Each row is a point on a tangle of strands that fork and nearly touch. The rows are in no order.
Two points are linked if the straight distance between their rows is under 44.9. Some points are linked to none.
(97): [-54  31 -22 -34 -22  18  11 -50]
(233): [  0 -48  -4  -2  -1 -19 -34 -26]
(588): [-32   1 -17 -54  -6 -32  32 -32]
(989): [-39 -28  -7   4  15   1   2  -3]
(199): [ 41 -21  40  28  13  23 -42   4]
(239): [-47 -40 -17  14  23  11  15  16]
(263): [-13 -79 -21  36  14   3 -22   2]
(87): [-52   3  -4  -6   1   5   6 -11]
(95): [-55   4   1  38   4  42 -24  -3]
(959): [-36  20   5 -11  12  -5  15  -3]
(976): [ -1 -24   1 -40 -13 -35 -18 -48]
(49): [ -7  53  19  18   0  74 -13  13]
(220): [ 82  10  28 -38 -26  -4 -35   8]
(819): [ -1  48  20 -23   9  32  41  37]
(833): [ 22   5 -36 -23 -27 -87  36  -6]
(267): [ 18 -24 -35 -40 -26 -66  13 -40]
(906): [-26  32  24 -11 -12   4 -29 -40]
(213): [ -1  34  14 -13  20  36  46  49]
(347): [  0   0 -27  21  40 -19  54  51]
(735): [ 21  37  49 -29  -8  -2 -20 -33]
(883): [-22 -27   6 -37 -28   1  -9 -71]
(36): [ 50 -31  11  42   1 -18 -37   3]
(483): [-58  56 -24  -6  -3  26   4 -23]
(134): [ 46  26  21 -49  -3   9   1  41]
(931): [ 32 -46  -9  43 -31 -57 -17   7]
(369): [-56  10 -17   1 -17  39 -21 -39]
(332): [-40 -31 -43   8  35 -17  50  34]
(891): [  2 -28 -14  19  16 -28  -2  10]
(405): [-23  -9 -38  19  44 -21  57  51]
(243): [-56  -4  -7  19 -12  42 -30 -28]
(313): [-40  54  -7  25  11  50 -20 -13]
(987): [ 16 -54 -21  -6 -20 -37 -27 -36]
(526): [ -3  80  17 -12  -9  49  -5 -13]
(217): [ 42  -9 -11  22 -17 -54   6   7]
(727): [-26 -77 -21  26  14  14  -2  -2]
(654): [-28 -11 -14 -52 -19 -11  36 -58]
(108): [-50  55  -7 -27   9  -7  47   3]
(676): [ -2  67  16   0  -8  65 -15   1]
(223): [ 33 -27 -19  59  15  -8  28  65]
(224): [-12 -16   9  38  39  21  10  37]
(143): [-24 -44  -8  -7   3  -3  -9 -19]
(357): [-13  36  26  34   6  65 -19  10]
(268): [  4  25  19 -31   7 -27   3 -21]
(387): [-16   6  22  32  27  38   9  31]
(339): [ 72   7  33 -22 -13  -7 -32  -8]
(478): [-38   1  20  54  15  50 -22  10]
(68): [17 13 11 -9 22 31 32 62]
(686): [  5 -18  -9   0  16 -36  -2  -1]
(111): [ 17 -12 -37 -27 -27 -79  20 -20]
(2): [ 15 -44  -1  64  38  13 -11  42]
(302): [ 74 -31  17  37 -18  -4 -37  13]
(524): [-63  48 -21 -37  -7  -3  39 -19]
(381): [-33  41   6 -20  14 -11  31   2]
(614): [ 32  10 -10  -6  25   9  48  66]
(512): [ 77  15  16 -45 -28  -7 -28  32]
(650): [ 48 -31  -7  46   9  14   8  64]
(106): [ 11 -47 -21  41  10 -24 -18  17]
(923): [ 11 -23   2  45  39  15  11  46]
(611): [ -2   2   3 -21  10 -34  -1 -17]
(880): [-28  72  12 -22  -9   8   5 -29]
(724): [ 22 -58 -30 -11 -30 -41 -10 -41]
(423): [-29  50  18 -19 -14   5 -18 -40]
(317): [-14  10  30  34  19  50  -5  21]
(234): [-53  20 -21 -16 -25  33 -11 -52]
(416): [ 74 -33  13  34 -17   9 -28  36]
(12): [-50 -33 -28  12  31   2  33  24]
(730): [  9 -47  -1  20   6 -18 -42 -17]
(168): [-20 -33  -7 -39 -16  -6  16 -60]
(851): [ 59  -2  32  -3  -2  -9 -30  -9]
(711): [ 40  -3 -17  10 -21 -68  24   9]
(546): [  5  63  24 -49  -9  32  30  27]
(352): [ 32 -40  12  33   4 -21 -54 -15]
(874): [ 64 -32   2  39  -7  15 -17  56]
(467): [-16  89   7 -16  -7  28   2 -28]
(907): [ 35  -7  41  10   9  11 -31  -5]
(173): [ 58  21  16 -52 -13   3 -19  48]
(303): [ 11   9 -12   8  37   0  56  55]
(282): [-43 -72 -28  18  19  19  16   2]
(419): [ 27  40  56 -19 -19  20 -36 -32]
(652): [-60  43 -22 -32 -12   9  23 -26]
(490): [ 15 -47 -18  57  21 -13  -9  33]
(218): [-23 -26  16 -21 -20  -1 -36 -54]
(346): [ 24   5 -33   0 -15 -75  40  13]
(603): [-52  51 -16   9   5  34  -4 -12]
(480): [ 14 -45 -37 -27 -23 -46  21 -42]
(791): [ 17  35  36 -27   2 -10  -3 -21]
(458): [ 25  44  30 -50  -7  24  13  32]
(634): [-31  -1  17 -16 -21   3 -40 -52]
(813): [ 70 -21  11  35 -40 -32   2  28]

A fork is a point with three links, a tip a point with one. Leave the first point through the second and follow the links. Name the first fork or tip that comes.
(512); (220): (199)
(36); (302): (223)
(891); (686): (419)
(369); (234): (652)
(405); (332): (239)
(346); (833): (233)
(467); (526): (317)
(652); (524): (989)

A fork is a point with three links. Follow the links from the first point to the second and name the forks in between, in order.
(111); (989): (233)
(108); (727): (989) (239)
(87); (97): (652)
(357); (234): (317)
(36); (87): (233) (989)
(282); (381): (239) (989)
(239); (352): (989) (233)
(12); (727): (239)
(381); (233): (989)
(352); (282): (233) (989) (239)

Follow the links from the first point to the second, and from the first to the third. Name the last point that the two ways share.
(302); (480); (989): (233)
(313); (234); (381): (652)
(727); (108); (233): (989)
(369); (224); (49): (317)

Name the points in between on the shortest way along the links from the first point to the second, in order.
(381); (282): (959) (87) (989) (239)
(369); (313): (234) (97) (652) (483) (603)
(317); (2): (387) (224) (923)
(213); (512): (819) (546) (458) (134) (173)
(423); (218): (906) (634)
